Points, in no order, along strands that fork, close into loops and pass close to each other.
Two points are linked if the straight distance between their rows is under 55.1.
<738>: [  4 -16  -6 -12  -3   2   7  14   2  -2  -7  -6   8   1  -3   6   7  -4
   3   0 -10   5 -21   7  -6   9   8 -11   7 -11 -20  -5]
<1428>: [ 13  -5  -2  -5  14   9 -10  17   2  27   0  -7   9   3   5 -16  10  18
  -7   6   2   3 -16  -7  -4 -12   8 -14   9   8   9  -5]
<1646>: [-16  -3  -3  -9  13   3   0 -11 -18  15  -7 -20 -21 -12   6 -14  -1 -11
   7  11  -6  18   0  -1   2   3  15   5 -14   2 -21  -6]
<1075>: [  2  13 -12   7   8  15  20  -7  -2  34 -15 -17 -22  -4   7 -11  -6  17
 -14  19  -3   9   6  -3  -8   5   4  -4 -21   4 -12  -8]
<1581>: [-11   7  -8  -1  15  -4  -1  -4 -16 -37   9  13   7   2 -15 -16  10 -18
  19   2  16   3   8 -15  -9  -8   6  -8  -4   0  16  24]
<447>: [-28  30   7  20   0   6  14  -9  16   0   9 -10  -7  -9 -13  -7 -21 -28
   6   1  -7 -16  -4   0   3 -11  -8   3   8  -2  28   5]
<336>: [ -3 -23   7 -17  -1   4 -14  13 -12 -36   8  13  18   0 -13  11   5  -1
  20 -13  10  -1   6   1  -1  15   4 -11  -1  -4  -3  17]
<176>: [ 14  14 -20   0  -9  24  12   9  13  15  -1  -8  -5  17   7  -1  11  12
  -5  14  -1  -2  -7  12   1 -18  -9  -3  -6  -8  13 -10]
<1114>: [  3  16  10   5  -7  -2   0 -10  -3  24 -10 -28 -11 -10  -2 -12 -10  -2
  -1   4 -12  -9  -6   6   9   8  17 -16  12  -5   0   1]
<133>: [ -2 -36  15   5  15 -14  -5  12   1 -14 -11   5  18   2  -6   5   0   6
   3  -1  18   5  -4  -7 -23   4   8   9   5   0   4   0]
<1631>: [ 23 -10  -5   7   1  -7 -14  17 -11 -12   3 -10  15   0  -2   8   6 -16
  12   7   7  -2 -10   2  10 -14   7  -8   6 -17   9  -5]
<701>: [  8 -16   4  -3   9  -4 -34   0  -2 -37  14  31  20   7  -8  11   0  10
  10  -5  24  -3   7  -1   0 -20   1  -3   5   7  11   4]
<152>: [ 21  19 -10  -7 -13 -25   6 -13 -11   4  -3  -9 -12   5   6   4  10  10
 -20  -5  -6  -2   0   1   9  26 -14  13  -7   1  -8   1]
<207>: [-23  18  -7   7  -4 -17   0 -33  -3  26  -3  -9 -17 -12  12  -9 -13   2
 -18  -1  -8 -10  10   0  11   3   1 -10   0   0   0  13]
<63>: [ -9  -6 -22  -2  25 -13   5   5  -3 -26   2  15   2   5  -8 -10  -5 -21
  25  20  21  16   8  -4  -2   3  -1  -1  -4  22  -1  -6]
<324>: [  5 -17  22   2  -3  -1 -13   9  -3 -15  -4  -3   9  -4  -9   3 -14  11
   1 -11   9  -4  -8  15   2   8   7 -19  14 -17   0   1]
<1487>: [ -5 -14  -7  -4   7 -11  -6  23   4  -5   6   5   7  -9  -4 -12 -11 -10
  15  -4   4   2   0 -13  -6  -6  18 -11   4  10   3  -3]
<818>: [  6 -22   5  -6 -14  -3 -13   6  -3  -9   2   8  15   2  15  20  13  -3
   2 -15  -5   2  11  -5   7  -9  -3   5  -8  -7 -10   5]
<174>: [  0 -19  -3  -7   3   4   1   8  18  20  -8   2  -1   3   8  13 -19  10
  -4  -3  -7   8   0   1   8   0  -3 -12   9  14  15 -18]
<1531>: [ -2  28  -4  -1 -18   6  34  -3  21  26   7 -13 -15  16   9 -13  -7  24
 -18  10   1 -13  -4  12  10   0 -20  -3   2   4   5  -3]
<1023>: [ 11  18  -6  23  -1  13   5  14  18   9   4  -2  -2   4 -14 -10 -31  -5
  26  12  17 -16 -13  10  13  -8  12  -6   1   1   9  -9]
<314>: [ -5 -19  14   8  21   1   0   2   4   1 -21  17  10   7 -13  -6  -8  11
  -7  -6  14   9  -2   3 -14  17  12   5   3   8  -4  -6]
<1041>: [ -7   0 -13 -16 -21  -1  23 -23   1   3   4  -3 -29   1  20   9  10  -4
   2   0 -17   5  20 -10   3  -1  -8  16 -21  -4 -12  -1]
<565>: [ 16 -11 -11  12  18  22  -7  14   4  11 -12  13  -6  14 -19   6 -19  12
  12  12  25   6  -3  16   2   9  10   1  -8  13 -11 -19]
<880>: [ -6  -8  -5 -14  10  13  16   4   3   2  -7  18 -16  14  -7   4  10   8
 -20 -10  -9   9   4   3 -15  10  -6   6   3  18  -8 -14]
<479>: [ 24  -4  20   6   1  -5   6   1   3  11 -15  -1   2   7  10   4   1  31
 -29  -6  -2  10   0   1 -18   0   5   1   3  -3 -17  -8]
<295>: [-25 -18 -10 -14   3  -5  -7  -6  -2 -14  -1   7   6   3  12 -12   9 -22
  17   3   3  14   8 -12   4   5   3   8 -12   2  -9  13]
<1255>: [ 13 -16   3   5   2   4  -5   2  -3   8 -18  -7   1  16  18  11  -4   5
 -16  10   7  30  20   1  -6 -10   8   8 -12   3 -12 -10]
<1445>: [ 13  -4  17 -12   7 -16   4  -2 -14   8  -2  -6  -6  -1  24   7  11   4
 -14   7 -18  35   7 -14 -19  11  -4  20  -4   3 -31  -7]
<35>: [-15  20  -4   2  -4  10   5  18  12 -13   8  13  12  -3 -20  -2  -9 -11
  15  -5   9 -18  -3  10   0  -2 -11   2  -5   6  15   8]
<514>: [-21  -5 -23  -7  27   4  12  17 -11  -2  -1  -1  -9   2 -18  -4  -6 -19
   9  19  15   9   0   1  -8  -1   3   0 -10  19 -13 -12]
<971>: [ -1  22   1  15  -6  10  19  -2  23  26  -4   0  -9  10   3  -2 -20  15
 -10   5   5  -5   5  11   6  -7 -13   3  -3  10  19  -7]
<1592>: [ 16  -8  -1   5 -20  -1   5  15  11   0  -4  -6  -6  -2  10  11  -1  -1
   8  -4 -17  -1 -10  10  -4   8   2   9   5 -23 -13 -11]
<340>: [-11 -27 -10  -9  28 -13  -7  -7 -11 -24   0   2   8   1   6 -12   7 -20
  21  20  14  22   4 -23  -2  -2   8  -4  -4   9   1   6]
<1424>: [  9 -24  -5  -6  43  -4 -12  -7 -16 -24  -1  14  15  10 -10  -3   6   5
   6  18  19   6  -8 -13 -10   1  24 -12  12  22 -12 -14]
<317>: [ -8   0   0   6   6  -3   2  -6   3  14 -23  -2   2  -1   1  -8  -8  -3
  -3  -4   7   6   2   1  -3   5  13  -1  -4   3  -2  -2]
<947>: [ -5 -12  23   4  -9 -15 -22 -19  -8 -11  -7  -5   8   4  15  -1   6  -5
  -3 -11   3   4  15   7  19  11   5  15   6  -4   2   6]
<253>: [ -9   4   5  10  23  -6  -8  -8 -16 -32   6  -5  21   0  -5 -16   4  -4
  13  -4   8  -8   2 -14 -14   4  17 -13   8 -10  21  22]
<1202>: [ 10   9   3   0 -24  -3 -13   2 -15   2   9  -5   8 -13   8  12  19   3
  -9 -17 -15 -16  12   7  19  15 -10  11  -3  -7  -8   8]
<179>: [  0   0  33 -16   4 -15 -22 -18 -24 -11   2 -10  18 -11  15  -8  24  -1
  -1  -9  -7   7   1 -16  -8   5   9  13   0  -2 -20  11]
<1303>: [ 23  20  -8 -11 -13  -3  15  -8 -13   5  -5 -24  -8   0  19  18  12   7
  -9  13 -13   9   9  10   0  21 -15  17 -20  -4 -14 -13]
<985>: [ -4  16  -9 -16  -4   9   2  -6 -21   1  -2  -7 -11  -3  -7 -11  11  -3
  -9  -7  -4   5   4   4  -3 -19  11  -5 -18  -2  -9   2]
<1608>: [ 22 -17 -23   8  22 -13 -23  17 -11  -9  -5  13   2  12 -18   2   0   1
  11  29  31  10   9   5  -2   1  10   6   5  20 -10 -18]
<811>: [-30  17  -7 -11   0   2  21 -28   3   9   4   0 -30  -8   1  -5 -14  -5
   6   2  -2  -1  11  -2  -6 -11  -9  18 -23  -2   3   1]
<1042>: [ -5   9  -3  -4  -2   9   2   4  13  15   5  21   6  -2  -4  -5  24   0
  -3  -4  -6  -9  -6 -19  -1 -13 -19   0   2   8  30  18]
<243>: [  8 -21  20   3   6 -11  -8  16  -5 -32  10  -3  28  -1 -11   1  -6  11
   4  -8  12 -10 -17  -4 -13  -6  12 -23  17 -16  -2   9]
<677>: [  6  -6 -17   0   1  -2  -6  25   6  14   4  -3   5 -10  11  -5   1   2
   2  -3  -4  -3   3 -13  -2 -13   8   0  -3   0   6  -8]
<1136>: [ 11 -14  27  -3   2  -2 -15  11 -13  -2 -10  -6  18  -1  -4   3 -12  12
 -11 -12   8   9  -5   8  -6   2  18 -11   5  -1 -29  -5]
<1118>: [  5  11  18  -5  -6 -34   2 -19 -21  13   6 -15 -15 -12  22  -4   5  -2
 -17   1 -16  22  12 -15  -9   5  -5  16  -3  -5 -20   8]
<702>: [ -6 -12  27  -3   1 -10 -13 -17 -15 -32   6  -3  13  -2   9 -17  24 -18
  15  -3  -1   7   0 -22  -9  -5  17  11   0 -12 -13  24]
<1482>: [ 23   2   4   2 -15  -1   8  12   9  20   3   0 -14   8   5  -3  -2  41
 -17   1   0  -3  -1  18   9  22 -16   3   7   0   4  -5]
<1670>: [-11   1   8  23 -10  11   6   1  10  -9  19  -6  14   0 -15  -2  17 -14
   9  -2 -19 -16  -8  -8  10  16 -15  -4  26 -15  38  19]
<1245>: [  5   2  13   4 -11 -43  -3 -28 -15   7  15 -11 -13 -14  16   1   5  -7
 -18  -7 -16  -3  12 -29  -1   7  -5  14  14  -3  -3  14]
<113>: [-18   1  -9 -15 -13  -5  23 -22  14   9  -2   3 -20  -3   7   6   3  -7
   3  -5 -21  -4   4 -12  -4  11  -7  -2  -1   4   0  -2]
<1459>: [-36   0 -11 -10  -5  -5   2 -16  -7   1   3   1  -8 -17   1 -13   4 -26
  14   3  -7  -3   0  -6  -5   4   4  -2 -11 -10  -9  22]
<1188>: [  6 -14   1  -8  12  -1   8  22  -6  -4  -4  -6  -6  -1 -11  -9   0 -10
   1   2  -4  16 -13  -6 -20  -3  16  -9   8   3 -11 -13]
<1496>: [-19  -1 -24 -21   0  20  10 -10   0  -1   3   3 -12   1  14   6   8  -4
   5   3  -4   5  13  -9   3 -10  -2   6 -31   8 -19  -3]
<1642>: [ 27 -21  25  20  -5   3  -9  14   5  13  -9   0  -5   5  -2   8 -26  22
  -4  -9  11   5   1   2  -2 -13  11  -7   3  -8  -6  -7]
<700>: [ 17 -27 -21  -4  17   0 -19  23  -9 -21   4  19   0   3 -19  11  -5   5
  15  15  23   5  -5  12  -1  10  -4  -7   6   6 -20 -15]
<7>: [  3 -16  19  -6  25  -4  -6 -19 -15  -2 -16  -2   4   2   6 -11   9   4
  -7   3   5  21  -8 -14 -17  -6  20   6  -5   3 -15  -4]
<989>: [ 19 -12  -9   1  14  -6 -25  16   4 -21  12  29  12   4  -9   5 -18  14
   8   3  25  -5  -3   3   1 -23   4 -20  13  10   0 -11]
<605>: [-14  15  -5   2 -18  13   8  -6   0  12   9  11   4 -14  -5   7  21 -13
   7  -8 -16 -21   5 -23  14   2 -15   0  -5   2  17  24]
<972>: [-23  17 -20 -15   8  14  14  -4   3  17  -2  -5 -14  -3   0   3  -1   8
  -1   7   0  -4  10  -1  -2 -14 -12   4 -27  13   6 -10]
<1205>: [-20   6 -17 -16  18  15   7  10  12 -21   8  14   8   4 -16  11 -22  -7
  20   5  15  -8  -7  16   3   8  -6   7 -12  24 -17 -16]
<761>: [-17  31   7  13   6  12  10   0  13   0   5  -3   5   0 -17 -23  -6 -13
  -3   5   5  -5 -16  11   2 -13 -12 -10  11  -1  35  13]
<620>: [ 25  10  20  -2 -18 -22  -1  -3  -9   5   4 -13   7  -2   9  10   9   2
 -17  -9 -21  -1  -9  -4   3   2 -11   0  18 -14  -5   0]
<1406>: [ 32  -4  14   9   1  12  -4  12   8  28 -13   2  -2  14  -1  -2   0  43
 -19   7   5   5  -6  14  -4  10  -2  -5   7   1  -5  -4]
<449>: [-22  -7   0 -18   3   9   9  -3  15 -15  -2  18   0   7  -3  17  -8 -14
  10  -4  -4  10   9   3  -2   3  -8   3  -6  25   7  -2]
<789>: [-25  11   2  17   8   0 -11 -15   3 -29   9   8  17 -11  -1 -10  -2 -18
  11 -12  -3 -11   5 -11  -4  10  11  -1   8  -8  16  25]
<1399>: [-13  20 -11  -3  21   7  13   3  13  -7  -2   0   5  -6 -15 -12 -24  -9
  28  11  12  -5 -16   4  -4  13  10 -13   1  14   2  -4]
<672>: [ -4  -9  -2 -11  -9  11   5  10  27  16   4   5   0   0   4   7 -12  20
   4  -2  -7  -5 -13  18  14  17 -21 -14  11   7   9  -9]
<1414>: [ -8  18  -9   8 -13  -5  18 -31   4   7  -7 -20 -18  10  24   7 -19   8
 -12   7   2  -8  31   5  12   2   0  10 -17   0  -7  -7]
<68>: [ 13 -19  21   8 -12 -13 -13 -12  -2  -3 -12   2   1   1  18  13  -7  16
  -7 -13   5   7  12  14  14  20  -8  14   1 -15 -15  -4]
<1232>: [ -7   8   6  10 -12   8   9  -7  -9   1   5  -4   1  -9 -16  -3  33 -21
   3  -3 -18 -12  -6 -21  11   2 -11  -5  11 -14  21  22]
<380>: [-17  13 -15  10   5   9  -3 -19  -4  -8  12   8  -9 -10   6  -7  -2 -22
   4   0  -1   2   8  -6  14 -37  -2  12 -18  -5  15   4]
<1204>: [-13  -2  20  21   5 -23 -12 -17 -13  10  -3 -14   2 -13  10 -11   5 -12
 -18  -7  -2   5  10 -12   2 -16   7   6   5 -13   4  10]
<1036>: [  9   4 -15   8 -15  10  20  -4  16   8 -11  -5  -5  10  16   9   2   9
  -7  -1  -8  -3  -2  10   0  -1  -1   5  -9 -18  -1  -8]
<1168>: [-26  10   1 -17  -9   5  17  -8  19  -6   6  19  -6  -8  -7   5  -7 -16
  13 -15 -18  -3   7 -10  -9  10  -7  -2  -2  18  10  11]
<590>: [-15   8  12  -1  -2 -10   8  -7  -2  -5 -13   2   5   0  -9  -9  -1  -8
 -10 -15  -1  -5  -1   4  -5   9   1 -13  12  -3  12   9]
<1572>: [  3  -5  13   8   5   5   1  -2  26   2   2  16  17   8   4  -5  -4   8
  -1  -5   2  -6 -20  -1  -4 -19  -4 -14  21  -4  28   3]
<855>: [ 14 -24   9 -13  21  -5 -22  -8 -20 -23  -4   1  13  13  -5   3  16   2
  -1  10  15  14  -6  -9 -18 -16  19  -1   2   9 -11  -8]
<1321>: [-10  -4  10 -15   7 -15  -7 -14 -18   8 -11 -22 -12 -21   5 -12   3 -14
   8   6 -18  17  -5  -7 -11  25  16   4   5  -1 -15   0]
<363>: [  7   9 -11   4  15  -4  -5   6   3 -33  10  24  12   4 -13  -6  -1 -13
  17   5  13  -5  -7  -4  -2 -19   6 -12   7   5  21   6]
<773>: [  4 -12 -17  11  17  25   4  11   1   6 -10   7 -13  16  -3   8 -16  10
  -5  12  11  14  16   8  -2   6  11  16 -16  24 -17 -25]
<232>: [-15  -3   1 -15 -10   4  -7   7  -7  -4  -7   1   3  -2  -8   6  -3   8
  -5 -17   3  -6   9  27  12  19  -1   1  -9   5 -19  -9]
<736>: [ 14 -22  24   7  -4 -21  -5  18  -7  -5 -10  -6  19  -5   3  12  10   1
  -3  -3   7   3 -10  -2 -20   1  -7  14   6 -19  -1   3]
<906>: [ 22   1   1  19  12  23  14   4  -3  41 -17 -13 -15  12  -9  -7 -14   9
  -2  16  -1  10   2  -7  -6   5  16 -13 -12  14 -10  -9]
<1231>: [-13  31   7  -2   7  15  10  -3  12 -21  13  11   4  -6 -20 -13   0 -14
  13  -5  -3  -6  -9  -1  -9  -2 -10  -6   4   8  34  22]
<261>: [ 14  -7  27  30  -8   2  -6   6  11  12  18  -7  15   1   2 -10  12  21
 -19  -5  -4 -14 -17   3  13  -4 -11   2  30 -23   9   1]
<1665>: [  5   7 -29  -3  17   5   0  15  10  -9   0  22   0  14 -22   3 -13  -4
   8  19  18   5 -10  10  -6 -16  -3 -10   1  20   2 -11]
<1028>: [  3  -9  20  30  -1  11  -1   4  13  -8  17   3  19   6 -11  -8  14   4
  -2  -3   1  -9 -21   6  14   1 -19  -1  28 -24  29  10]
<595>: [-15   1  14   3 -11 -20  -9 -21 -16   1   9 -15 -12 -17  10  -6   9 -21
  -7  -9 -17  -1  20 -13  12  -1  -1   7   5  -2   7  14]
<1537>: [ -8   2 -14 -13  10   4  -5  -4 -10 -12  -5  17  -5   6 -16  -5  16 -15
   6   1  11  10   6  -6 -10 -11  -1   7 -14   9  17   6]
<1599>: [ -2  -3   8  -7   0 -29  -2 -10  -9  24 -13 -17  -6  -8  12   1  -6   2
 -23  -4  -9   8   9  -7   2  20   2  -9  10  14 -16   0]
<1213>: [ 24  -5  -7  16  -3  13 -23  32   1  -6  17  14  -2  -5 -19   0  -2  12
   3   0  19 -14 -10  16   9 -17 -10   0   6 -18  13  -2]
<165>: [-15  -1   1  -4  -3   5  -5  24   4 -29  10  16  21  -4 -19   7  -9  -4
  16 -13   6 -10   0   7  -3  13 -10 -15   3   1  16  22]
<436>: [ -1  -7  12 -10  -5   0  -1  14  -2  -7  -3  12  14  -1 -17  -1  22   3
  -6 -14  -2  -6  -4  -5 -11   6  -6 -10  11  -5   8  17]
<1043>: [-22  13 -15  -7 -12   6   9   3  25  24   1  -9   2  -4  10   7 -15  12
   4   2 -12 -22  -4  12   9  17 -12 -10  -2   8  -1  -5]
<27>: [ 19  -8   3   1  -3   7 -17  22   1  -9   7  18  10   2 -14  -2  20  15
  -1  -8   8  -7  -7   3 -14  -9  -3   8   4  -9  11   3]
<973>: [-20  -2 -10 -14  19   7  14   7 -10   4  -8 -10 -10  -5 -21 -15   4 -11
   4   8  -2   6  -9   0 -13  15   3  -8  -1   9  -2  -2]
<51>: [ 23 -22   6   6  10   8 -15  17  10   3   2  15   5   7  -5   5 -23  23
  -1   0  13  -1 -11  -1  -5 -21  15 -20   9   5  -7 -14]
<1181>: [ -2  -6  16   9 -24  -5  -2   7  12   0   7 -13 -11  -1 -10   5 -13   0
   0  -8  -6 -17  -2  19  18  16 -15 -10  27 -13  19   0]
<1593>: [-16  11   2   5 -20   4   7 -12  14 -13   8   2  -1  -2  -3  13  -7 -17
   9 -17 -12 -16   6   7  17   3 -11   4   7  -3  17  -5]
<781>: [ 14  -8   1   2 -25  11   0  14  15   0  13   9  -3  -6  -2   3  12   3
  13 -12 -15 -20 -17   5   4   8  -5   2  11 -25   4   3]
<1175>: [ 12  17 -10   5 -26  -7  22  -6  13  19  15 -17 -10   3  19   1  14   5
 -14   6 -23 -18  -5  -4   8   8 -18  -2  12 -14   1   6]
<1189>: [ -2  10 -26  -1  16   0 -20  -6  -5  -4  -1  15   3   5   0  -2  -2  -8
  12  11  22   5  11   5   5 -21   0   9 -16  18  13  -6]
<1429>: [ 29 -24   1 -10  -2  -1 -25   5 -10  -7   2  -2  11   2  11  21  10  -1
   8  -1   1  13  -5   2   2 -19   7   1  -2 -11  -5 -15]
<1616>: [ 17   4  15   1 -10 -32 -10 -10  -9  15  -6 -20  -2  -4  23  13 -17   9
 -15   0  -9   7  10   3   8  32   5   7   7   9 -29  -4]
<527>: [  9   5  15  -6   5 -11  -3   5 -10  31 -13 -27   2 -14   9  -4   0   5
 -12   4 -13   8  -9  -9  -4   6  10 -18  12   3  -9  -3]
<838>: [  2  -6  21   5 -13  -8 -16  -6 -14 -13   2  -2  15  -9  -5  12  17  -5
  -2 -20  -9 -13  13  -2  17  15  -9   5  10  -8  12  11]
<651>: [ -3   4  -2   7  -6   6 -13 -11  -7 -10  -6  -3   1   4  10  -4   6 -11
   6  -7   8   4  16  13  20  -7   5  21 -14  -5   4  -5]
<1025>: [ 18 -12  31 -15 -11 -17 -12   6 -15  -2   1  -9  13  -2   7  21   1  13
 -16 -15 -11   9  -3   6  -3   0  -4  -5  10  -6 -19  -5]
<1157>: [  7 -14  -3 -18   3  -2 -18  16 -25 -31   3  10  20   6 -14   6  29 -15
  15   5  12  10   1  -8  -4   5  10  -2  -5   5 -15  13]
<788>: [  7   4 -24  -9   3  21   2  13  -2  -6   5   0 -16   9  -2   1   0  11
   8   6   8   0  12   7  -5  -3  13  15 -23   9 -12 -27]
<1010>: [  6  -5  -2  -2   5  20  11   6   4  25 -13 -11 -17  11  -3   5 -11   8
  -2   8  -6   6  -4   6   2   2   7 -13   1  18   2 -24]
<888>: [-20  27 -10   6  -2   5  25 -30  22  11  -5  -2 -16   4  12   2 -22   5
  -2   0  -5 -13   7   8  -4   0   0  12 -12  -7  -4  -7]
<1275>: [ 12  -1  47  19  -7 -25  -8 -13 -12 -18   2 -14  18  -6   5   5   5  -4
  -8 -11  -7  -2  -9  -2 -14   5   7  14  20 -20 -14   3]
<206>: [-17  -2 -12  -5  23  10   0   6  16  -8  -1  13  10  -7  -1   2 -28  -6
  19   2   1   3 -12   7   3  15  13  -4  -1  24 -10 -12]
<1380>: [ -4   4  -9   1 -10  10   8   7   9 -13  -3  13  -3   6 -12   8   1  -2
  11  -9  11 -14  -1  19  -3   3  -8  16  -9 -13   4  -4]
<828>: [  9  -8 -14   0   4   2 -33   4  -4 -24   8  21   6  13   2   4  -2   3
  16   3  23   6  14  10  17 -19   4  16 -10   7   3  -5]
<1408>: [-35  23   4   2 -13  -8   9 -30  16   1   9 -11 -13  -5   6  10 -18 -24
   7  -2 -12 -19  12   1  10  -3  -6   7   4   0  15   1]
<918>: [-25 -10  18  10   1  -4  -9  -9  -9 -33  19   1   5   0   5 -16   7 -27
  16  -9  -4   2  16 -26  -4  -2  16  -1   8  -9   8  32]
<395>: [ -7   8 -17  -3  11  17  14 -10 -19  18  -1 -18 -28 -14   5 -16  -6   4
  -1  19   5   9   6   0  -9 -11   9  14 -34  -7 -16  -3]
<189>: [-11   7   0   5  -5 -21   9 -26 -13  18   6  -7 -30 -20  16 -11  -4   5
 -22   0 -15  10  13 -10  -1 -10   0   4  -8 -16 -11  18]
<200>: [  2   2   2 -23  -5   3   6  -2 -24   2   5  -2 -15 -11  -9  -7  23 -13
   7   0 -18  13  -7 -10 -15  -9   6  -7  -8  -8 -12   8]
<887>: [-19  26 -18 -10 -14  -9  30 -11   9  21   7 -21 -21   2   8  -4 -10  15
 -19   6  -6 -22  10  -4   2   4 -18  -6 -12   5  -8   0]
<1215>: [ 22 -27 -16  -4   5  10 -14   9   0  -1  -5   3   6  11  13  22  -6  10
  -6   8   5  20   6   3   2 -15   9  -7  -6   2 -13 -16]
<150>: [  8 -16 -24 -18   2   4  -9  23  -8 -15   7  12  10   6 -17  10  11 -10
  12   6   6   4  -1   3   3  -1   3  -7  -5  13 -14  -7]
<919>: [ 11  23   2  11 -12 -14  -2 -29  -7   9  -7 -12 -11  -4  14  -4   2   6
 -10  -6  -9 -10   2  10   8  24   6  16   0 -12 -16  -2]
<326>: [-10 -15   4  11   1  -5 -17 -10   5 -12   9  14  27  -8  20   5  10  -7
   1 -17  -4 -11   6 -18   8 -18   5   5   1  -7   4   9]
<554>: [ -9 -20  -5 -13  -2   4 -10   3  12 -17   8  25   5   8  12  -2   4  -6
  22 -11   0   8   5 -12   6   5  11  20  -8  13 -14  -2]
<992>: [ -9   9 -13 -15   7  12   1   3   7   8  -1  13  10  10 -10 -14  22   0
  -7   6   4   0 -18   1  -9 -14 -10 -18   0   5  16  13]
<1154>: [ -7  -2  -2  15   0  -9  -4  -9   1   9  -4   5  11  -4  18   2   9  -1
 -22 -13  -8  -1  12 -11   4 -18  -1   4  -1  -7   7  10]
<957>: [  8 -12 -14  -3  -4  21  -2  24  25   9  13  14   4   6   5   8  -2  19
   9   6   4  -5 -17  17   6  -8 -22  -8   4  -2  12  -2]
<1528>: [  1  27 -12   7  -4  19  15   5  10  16  -3 -17  -9   4  -3 -11 -18   5
  12   6   8 -21  -7   9   3 -10  14   2 -13  -6   0 -16]
<871>: [  4   2 -10  24 -12  16  -6  22   9  -5  12   2  -1  -3  -8   7  -7   5
   1  -4  10 -18   1  20  10  -7 -19  15  -6 -21   7  -5]
<809>: [ -6  -8 -19  -5  25  19  -2   9   7  11 -10  17  -8  13  -8   9  -5   4
 -14   5   3  16   5   5 -12  -5  -5   6  -6  30   2 -14]
<291>: [  6   8  -1   7 -18   8 -10   3  -7   5  -3 -13   6  -4   4   8  -5  11
 -12 -12  -1 -14   5  28  20   8  -2   4  -7 -18 -15  -2]
<1277>: [  1  16 -18  11   8  -1   0   3   3  -9  11   7  -3  -6  -4 -14 -11 -21
  10   8   6  -5  -6  -9   7 -33   5 -10   0  -2  15  -1]
<913>: [-16   8 -23   1  33   2  -6  -4   0  10  -7  16   1  -8   4 -11 -17  -4
   4  14  21  16   5  -7   2 -18   7  -2 -20  24   0   1]
<782>: [  6  -7  26  14   1  -6 -13   0 -12 -34   3  -6  25  -1  -6  -2   9  -6
  -5 -13   4  -8  -9  -5  -8 -11  15   0  14 -23  -7  11]
<1246>: [  6   4  -3   5  17   4   1   8  28  -2  -4  19  11   7  -4   0 -25  -1
   7   7  10   8 -18   2  -5 -16   2 -14   9  15  18  -2]
<981>: [ 29   0  10  12 -22 -14  12   7  11  19   7 -16   0   5  21   8  10  15
 -18   2 -16  -1 -16   0   6   5 -18   2  19 -21   2   2]
<998>: [ 10   1  17 -28 -12  -7   8  -4 -21   6   1   5  -7  -6  -5  10  30  -4
 -13  -9 -20  12   1 -27 -16   2  -4  -7   0   6 -17  14]
<1426>: [ 11  -3  16  13  -5   1  -6   9   8  23  -2  -6  11   6   5  -9   1  13
 -16  -1   3  -5  -9   4   8 -13  -1 -13  20  -4  18   2]
<1095>: [  3  24  -6   9 -10   8  13  -8  -7  30  -5 -32 -18  -6  15  -6 -10   6
  -9  10 -12  -4   1   1   5  -8   9  -9  -9 -12  -8  -1]
<266>: [ -9  11 -14 -13   4  15  13  13  13   1  -7  -1   0  18 -24   3  -7  -6
   9  16  18  -5 -16  18  -6 -10 -14  -6  -1  14  14 -10]
<84>: [-11  16  18   6 -16   6  11  -1  21  -8  16   0  -1  -1 -15   6 -14  -3
   6  -8  -7 -17  -3  16  18   7 -29   1  16   3  34   3]
<977>: [  2  -9   5   6 -10  10  -4 -10  -6 -18  10   6   9 -10  -7   8  22 -25
  18  -8 -11  -6   4 -32  11  -6   5  -1   4  -7  26  13]
<1352>: [-16 -17   0 -14   6  -4  13  -3  -7   4  -4  15 -18  -5  -9  -3  16  -8
  -3  -8 -11  15   8 -17 -15  12  -7  12  -7  16  -6   4]
<468>: [-22  19   5  -7  12  14  19   1  18   2 -12  -3  -1   5 -21  -7 -19  -2
   6   7   8  -5 -13  17  -6  13  -8  -6   2  20  15  -2]
<1536>: [ 29  15   5 -12  -3   1   9 -10 -13   3  -3 -15  -9  -3  31   9   6  18
 -20  13 -24  25  10  -2 -13  14   0   3 -12   0 -21 -14]
<382>: [ 15   7 -23  19  -1   3   2  17   6   5   2  -5   6   1   1  -7  -5 -12
  14  14  13 -11 -16   1  15 -19   7 -10   4 -14   8  -6]
<221>: [  5   5  16   7  10  -8  -8 -10 -14   8 -23  -9   5  -4  12 -14   4  -1
  -4   2   7  17   0   3 -10   7  17  17  -9  -7 -22   2]
<646>: [ -5   7  -5   4 -22 -16  16  -9   5  13 -14 -17  -5   8   2  15  -2   1
 -12   2  -1 -19  -4  19  16  20 -19   0   5  -8   1  -2]
<117>: [ -3   4  12 -13 -15 -16  11  -8 -14   2  -5   5 -10  -9  -5  -2  24  -9
  -5 -10 -11   3  12 -16  -6  18  -8  15  -4   2 -10  15]
<412>: [ 17   5 -30 -10  -7  20  -4  24   3  -2   9   6 -10  13  -7   7  14   7
   0   4   1  -5   1   4  -9 -20   2   3 -10   1   2 -10]
<369>: [  7 -10  13   3 -22 -25  -2   4  -3   8  -8 -18  -6  -5  -4  15 -12   3
 -10  -4  -1  -2  -3  21  12  28 -17  -6  17 -12  -4   0]
<489>: [ 16   6  -1  14  -3   3   3  -3  -2  18 -18  -6  -3   8  18   5  -7  28
 -31   3   1  12  24   2  -1   6   3   0 -14   5  -4  -3]
<1435>: [-11  21 -15  -4 -16 -11  25 -23  11  23  11   1 -25  -5   7  -7  10   3
  -6   1 -19 -22  -5 -12   0  13 -17   2   1  -3   0  10]

A tip is a point with one link. Name the tips that can be reached along the links from each point below, in the order of the rows.
<7>: <1424>, <1608>, <736>, <646>
<174>: <1321>, <1043>, <1616>, <957>
<324>: <971>, <449>, <1414>, <1275>
<838>: <68>, <232>, <651>

A piece is all that can be reached along the links. How many separate loops has the piece of each point below (a circle has one, a figure eight two, a Y none), and how many tips (points with one link)?
<1023>: loops 0, tips 8
<291>: loops 0, tips 3
<1025>: loops 0, tips 4
<174>: loops 0, tips 4
<781>: loops 0, tips 8
